A landscape with many valleys, sampled at points; each row gives a point and its height.
A ball rolls from a point to whichever of its 2 nearest points has the largest drop for the distance, and stops where none of them is lower. Distance is the straight distance between rows; heights are no part of it.
Q66: -19 -3 -42 26 40 -9 -20 -5 15 11 -33 43 -9 20 23 -2 -2 -18 4 -12 6 -12 -35 20 -24 -10  h=62.4
Q770: 1 12 23 25 -33 19 -5 31 -14 -11 16 -10 8 -24 -10 -3 9 6 13 -29 -16 -4 -2 -28 -11 20  h=35.9
Q712: -3 -27 -15 0 9 3 8 12 -16 17 5 31 17 5 -10 2 -2 -59 10 -6 -23 -18 24 -30 -2 27  h=66.7
Q808: -32 5 -21 10 54 6 -24 12 1 18 -42 53 -4 26 38 17 8 -12 -4 -7 -7 -9 -43 -4 -20 -5  h=72.2
Q639: -19 17 -10 14 -1 -2 5 28 0 5 -13 -1 -16 4 -17 9 -16 -25 6 -12 -51 -30 -6 -14 0 -9  h=48.2
Q998: -11 -3 16 -17 17 17 7 4 -17 4 50 -15 -8 -20 -18 16 13 3 7 19 -9 23 14 -8 14 -18  h=57.1
Q844: -31 21 -18 23 25 -1 -7 23 13 12 -7 33 -5 25 33 15 12 -38 1 -12 -55 -26 -32 -22 -8 -29  h=80.3
Q819: 18 7 -17 -6 -15 -25 16 -15 18 -16 -1 -48 -10 -12 -14 -6 -29 13 -13 4 20 3 7 16 -12 2  h=66.4
Q971: 52 3 9 6 -40 -14 -5 -8 21 -27 2 -38 -11 -9 -15 -25 -20 16 7 -5 15 -16 -15 10 19 34  h=27.3
Q380: -42 47 16 23 3 8 -9 29 -4 23 -15 26 3 -7 23 13 25 17 -2 -15 -39 10 -31 -27 -9 -49  h=84.0
Q781: -39 37 6 9 32 13 -6 32 4 26 -33 24 -17 16 47 18 8 20 -10 -11 -39 -4 -34 -15 -12 -23  h=69.4
Q421: 35 6 -9 -13 -21 -32 21 -42 34 -22 10 -49 -6 0 -16 -9 -12 15 -19 13 32 26 4 27 14 4  h=64.2
Q962: -20 -17 -6 -15 7 7 2 13 -24 25 22 22 16 -8 0 3 11 -35 8 4 -26 -21 38 -27 2 6  h=69.5
Q404: 11 16 -15 -20 -5 -10 31 0 -5 -20 4 -52 -7 -22 -14 16 -25 -5 -16 11 1 -1 13 -1 -11 0  h=68.9
Q651: 6 -6 7 -35 15 -10 13 -39 24 -3 16 -17 -3 -8 -10 14 10 27 -5 20 40 35 3 40 12 -4  h=69.0
Q324: -10 32 15 -5 10 18 5 18 2 6 21 -27 -6 -14 1 28 6 14 4 -16 -28 15 -18 -18 4 -31  h=47.1
Q167: -9 -35 -11 -5 -9 -11 19 -29 -6 19 7 22 12 -4 -10 -20 -5 -11 9 11 13 -1 44 14 -5 5  h=71.3
Q636: 37 5 5 -16 -9 -5 32 -8 -11 -25 26 -55 -1 -23 -26 11 -11 -4 -10 6 22 2 20 -1 9 33  h=71.0
Q156: -22 -15 -6 -26 20 5 4 -9 -1 12 -10 7 0 9 11 11 -14 12 -4 16 6 7 6 18 -21 -19  h=41.7
Q105: 21 0 -25 20 -30 -25 24 -67 30 -8 -25 0 4 28 -5 -31 -38 -17 -4 4 14 -20 12 13 -16 8  h=72.1
Q747: 11 17 -21 -2 -38 -36 31 -79 39 -6 -34 -8 4 29 8 -20 -23 4 -20 16 21 -3 17 24 -12 -7  h=69.9
Q682: -16 22 -26 -25 27 -15 24 -6 10 7 -28 -8 -5 17 17 28 -27 -32 -23 17 -28 -18 3 10 -23 -14  h=78.7
Q981: 13 -25 6 -5 -23 13 18 7 -27 0 6 2 0 -18 -10 -12 -6 -14 13 5 -3 -17 36 -7 -3 44  h=20.2
Q987: -16 -14 16 8 -15 11 6 28 -39 9 21 23 13 -32 -10 -13 38 -6 9 7 3 -7 22 -41 14 -16  h=65.1
Q334: 31 -17 2 -2 -44 -9 3 -34 7 -14 -15 -1 2 4 -16 -21 -17 -11 8 8 7 -26 28 17 -6 33  h=30.6
Q19: -25 -4 -33 24 13 -1 -25 1 11 5 -41 38 -12 8 28 -9 9 17 6 -7 6 -10 -30 11 -19 -26  h=48.0
Q191: -22 47 4 -1 11 10 2 21 17 9 2 -15 -23 6 29 25 7 9 -6 -3 -58 -5 -23 -21 0 -39  h=18.4
Q41: 1 9 6 -8 18 0 -27 -5 10 -16 5 -13 4 6 9 0 -11 53 -1 4 38 27 -28 24 13 -19  h=40.4
Q775: -11 9 -27 3 70 -10 -6 -7 11 31 -35 48 -1 43 29 34 -8 -42 -9 0 -12 -4 -40 13 -7 -1  h=21.0
Q6: -2 12 -17 -27 8 -9 38 -11 -1 -3 -10 -31 -2 -1 2 22 -31 -26 -19 19 -17 -10 21 1 -22 -14  h=72.7
Q70: 37 -14 14 -4 -27 -23 11 -41 18 2 42 -32 1 -7 -17 -33 -8 14 -4 17 32 17 33 18 33 24  h=71.1
Q14: -19 -19 1 7 -3 -2 -38 7 -5 4 -30 29 2 12 25 -15 18 46 -7 12 26 20 -15 13 -1 -27  h=28.4
Q713: -15 -6 -8 -5 4 3 0 8 -2 8 8 -17 2 -12 -4 8 -3 17 4 -6 1 6 8 9 -14 -24  h=35.8
Q668: 55 -3 22 -16 -43 8 9 -30 -6 -22 -6 -19 -3 -4 -11 -22 -15 2 1 16 21 -18 28 18 3 58  h=33.8
Q158: 20 -12 34 10 -25 12 -8 19 -27 -10 46 -5 3 -36 -12 -13 31 8 16 -6 17 10 15 -10 19 23  h=19.7
Q35: -12 -6 -12 13 -10 0 -7 11 -3 -3 -5 3 -3 -6 -18 -5 -14 -9 11 -13 -13 -16 1 0 -16 -9  h=41.4
Q382: -1 -22 9 -19 -10 -21 2 -27 14 7 28 0 4 -16 -4 -13 13 26 4 21 36 17 19 29 22 -6  h=69.8
Q367: 5 11 -23 25 9 8 12 12 -7 -1 -20 0 -15 8 -11 -1 -31 -44 8 -13 -38 -44 -8 -15 -10 13  h=57.4
Q613: 16 -21 -18 -1 -26 -2 1 -8 2 -8 -20 7 3 -5 -12 -10 -14 -30 12 -8 -4 -27 27 4 -18 45  h=25.8
Q959: 50 17 29 -12 1 27 2 11 -23 -20 28 -42 -11 -25 -29 -1 3 -4 10 -22 8 12 2 -5 15 44  h=42.8
Q232: 18 -37 19 8 -33 11 5 -1 -22 -5 28 6 -5 -28 -12 -21 18 1 15 16 17 -9 31 3 13 32  h=17.6
Q730: -36 27 -5 -12 25 7 2 21 11 12 -21 -6 -18 4 21 27 -8 21 -6 1 -28 -3 -24 -7 -9 -23  h=48.9
Q48: -27 36 24 -26 39 10 -3 27 9 7 -6 -13 -17 8 20 36 -6 36 -18 8 -14 18 -33 1 -3 -8  h=59.5
Q170: 22 13 -1 -9 -31 -36 21 -67 50 -5 -13 -28 -7 24 4 -11 -15 25 -22 26 27 13 -3 37 13 -11  h=67.0
Q599: 24 -47 14 16 -49 0 -9 -1 -9 -12 4 19 10 -7 -7 -36 10 -3 14 12 14 -22 16 -2 14 25  h=15.9
Q142: -27 -1 -18 22 -3 8 -24 16 -13 2 -28 35 10 -6 18 -1 20 7 10 -10 -6 -1 -19 -8 -14 -40  h=32.6
Q159: 59 11 -9 0 14 -2 -21 -18 9 -35 36 -37 5 -3 -21 -16 16 -6 7 -41 30 27 -2 11 48 16  h=50.5
Q952: -25 -4 -23 1 31 -6 -6 19 7 18 -5 32 7 34 18 25 7 -51 -5 -1 -45 -14 -8 -18 1 -18  h=70.3
Q900: -11 -10 -21 13 14 -1 -11 28 -16 17 2 37 13 18 -3 5 10 -64 4 -16 -42 -8 5 -37 6 3  h=60.5
Q4: -24 -26 -7 11 -10 -3 -23 13 -9 2 -14 33 18 1 12 -11 24 19 2 6 23 3 -3 -1 -4 -39  h=19.9
Q759: 51 15 -17 -11 1 -34 3 -45 39 -29 15 -56 -4 14 2 -11 -4 8 -29 10 42 35 -10 28 36 -5  h=61.1
Q244: -19 3 -26 3 22 -14 11 -23 20 0 -21 21 1 16 1 -6 -38 -20 1 3 -1 -23 -19 16 -33 -12  h=78.0
Q933: -36 -10 7 -19 20 8 1 25 -4 28 0 21 4 14 12 17 12 -4 -9 16 -31 2 1 -20 -1 -32  h=57.5
Q134: -16 -13 26 -7 18 6 -28 13 -7 2 -12 13 1 10 17 0 5 59 -10 14 35 28 -15 22 2 -11  h=34.4
Q890: 5 -5 7 3 -6 -1 -15 8 -4 -8 33 -24 4 -21 -12 -2 14 29 10 -9 19 27 0 11 12 -18  h=29.4
Q446: -29 -17 21 -25 37 6 12 -3 0 23 -40 35 -6 26 17 20 -16 11 -14 24 4 10 -13 17 -23 3  h=47.3
Q164: -4 1 20 14 -15 1 -13 23 -19 -8 40 -3 13 -29 -15 -11 39 20 13 -14 15 33 2 -12 19 -15  h=24.1
Q820: -15 13 -35 -10 52 -15 13 -8 11 23 -38 24 0 41 23 31 -26 -43 -16 9 -22 -14 -9 14 -10 -2  h=65.7
Q629: 44 -2 9 -9 -13 -7 14 -34 0 -25 36 -41 0 -11 -35 -9 -9 4 -2 9 34 11 25 14 28 34  h=71.6
Q58: -38 -19 14 -14 39 10 1 21 -7 33 -33 36 -3 27 21 23 5 0 -17 16 -12 5 -17 0 -12 -18  h=52.2
Q481: 27 16 28 0 -21 22 -3 24 -11 -17 15 -28 -12 -25 -24 1 2 6 13 -26 -8 -3 -6 -11 -3 38  h=39.8
Q875: -39 6 16 -5 -4 4 -9 31 -29 8 7 33 17 -13 -3 0 46 1 1 12 -4 7 11 -33 8 -40  h=63.5
Q839: -1 -15 -25 14 -4 -15 8 -43 28 -2 -19 14 8 21 -1 -20 -32 -4 3 6 15 -21 -7 17 -21 -11  h=74.5
Q249: -23 -33 -16 -5 8 -5 1 -5 -20 18 15 32 19 -7 2 -9 11 -24 9 13 5 -4 38 -3 -10 -4  h=71.2
Q748: 12 -22 9 -7 -25 -20 14 -35 6 3 31 -7 5 -13 -13 -26 -1 9 6 21 22 6 42 26 9 14  h=70.5
Q710: -20 16 7 38 -23 22 -8 32 -17 -3 3 5 9 -8 -3 4 7 -12 11 -29 -36 -16 0 -42 -15 5  h=41.8
Q783: 18 -36 10 37 -37 15 -14 25 -20 -14 -13 25 9 1 -7 -32 3 -14 10 -10 6 -27 -2 -18 -7 33  h=19.2
Q898: -47 10 23 -15 14 13 -4 33 -15 21 9 19 7 4 13 23 37 18 -9 14 -22 17 0 -24 13 -35  h=60.9
Q525: -8 -30 -23 18 4 -6 -7 8 -3 24 -16 26 14 5 -12 -9 -3 -21 7 -21 -1 -20 1 -9 -10 -16  h=47.7
Q197: -12 3 -4 36 -5 16 -8 33 -17 7 -5 21 9 12 3 8 11 -47 8 -24 -48 -25 -4 -46 -8 6  h=50.9
Q453: 11 21 12 -16 10 20 5 6 -12 -17 45 -40 -3 -23 -7 18 -3 -3 6 -6 -15 15 -2 -16 -1 -10  h=54.2
Q15: 43 -10 14 14 -41 15 -8 3 2 -13 -15 -15 -18 -4 -9 -34 -17 18 3 -11 10 -27 -4 -2 0 51  h=20.8
Q649: 39 14 -16 -9 21 -7 -26 -24 19 -26 32 -36 7 7 -8 -6 6 21 2 -23 36 38 -8 21 43 -7  h=54.8
Q452: -9 0 21 -37 22 -3 5 -22 16 -4 -20 -6 -11 5 9 27 -4 37 -12 22 32 21 -13 39 -9 10  h=67.5
Q122: 54 7 13 13 -3 16 -12 5 -10 -21 36 -32 2 -17 -24 -18 14 11 16 -41 20 28 -2 -4 42 31  h=46.5
Q588: -8 25 23 32 -29 12 -10 23 -18 -8 27 -8 15 -29 -18 4 31 12 15 -30 -11 26 -1 -27 3 -6  h=30.5
Q926: -7 34 24 -40 39 1 1 7 6 -8 -20 -23 -23 3 19 39 -10 33 -23 13 12 22 -28 24 -7 7  h=64.5
Q953: 29 -18 28 21 -44 34 -12 27 -18 -14 -16 10 -4 -4 -3 -26 6 15 10 -9 9 -17 -1 -11 1 52  h=22.7

For each start below, name the point where the ball stops.
Q629 | Q164
Q839 | Q164
Q712 | Q164
Q334 | Q599
Q6 | Q164
Q933 | Q713
Q70 | Q191
Q244 | Q4
Q167 | Q191

Call two points neighbours if one is among the 2 nearest of the other. Go from one point of each pair to the other, from neighbour to neighbour, staying as low as possible. Name the highest point that can't be avoided.
Q164 / Q775 | Q808
Q164 / Q4 | Q41
Q599 / Q15 | Q953

Write out the way that a ball takes from each point below.
Q898 | Q933 Q58 Q446 Q156 Q713
Q159 | Q122 Q959 Q481 Q770 Q588 Q164
Q249 | Q962 Q712 Q900 Q197 Q710 Q770 Q588 Q164
Q952 | Q900 Q197 Q710 Q770 Q588 Q164
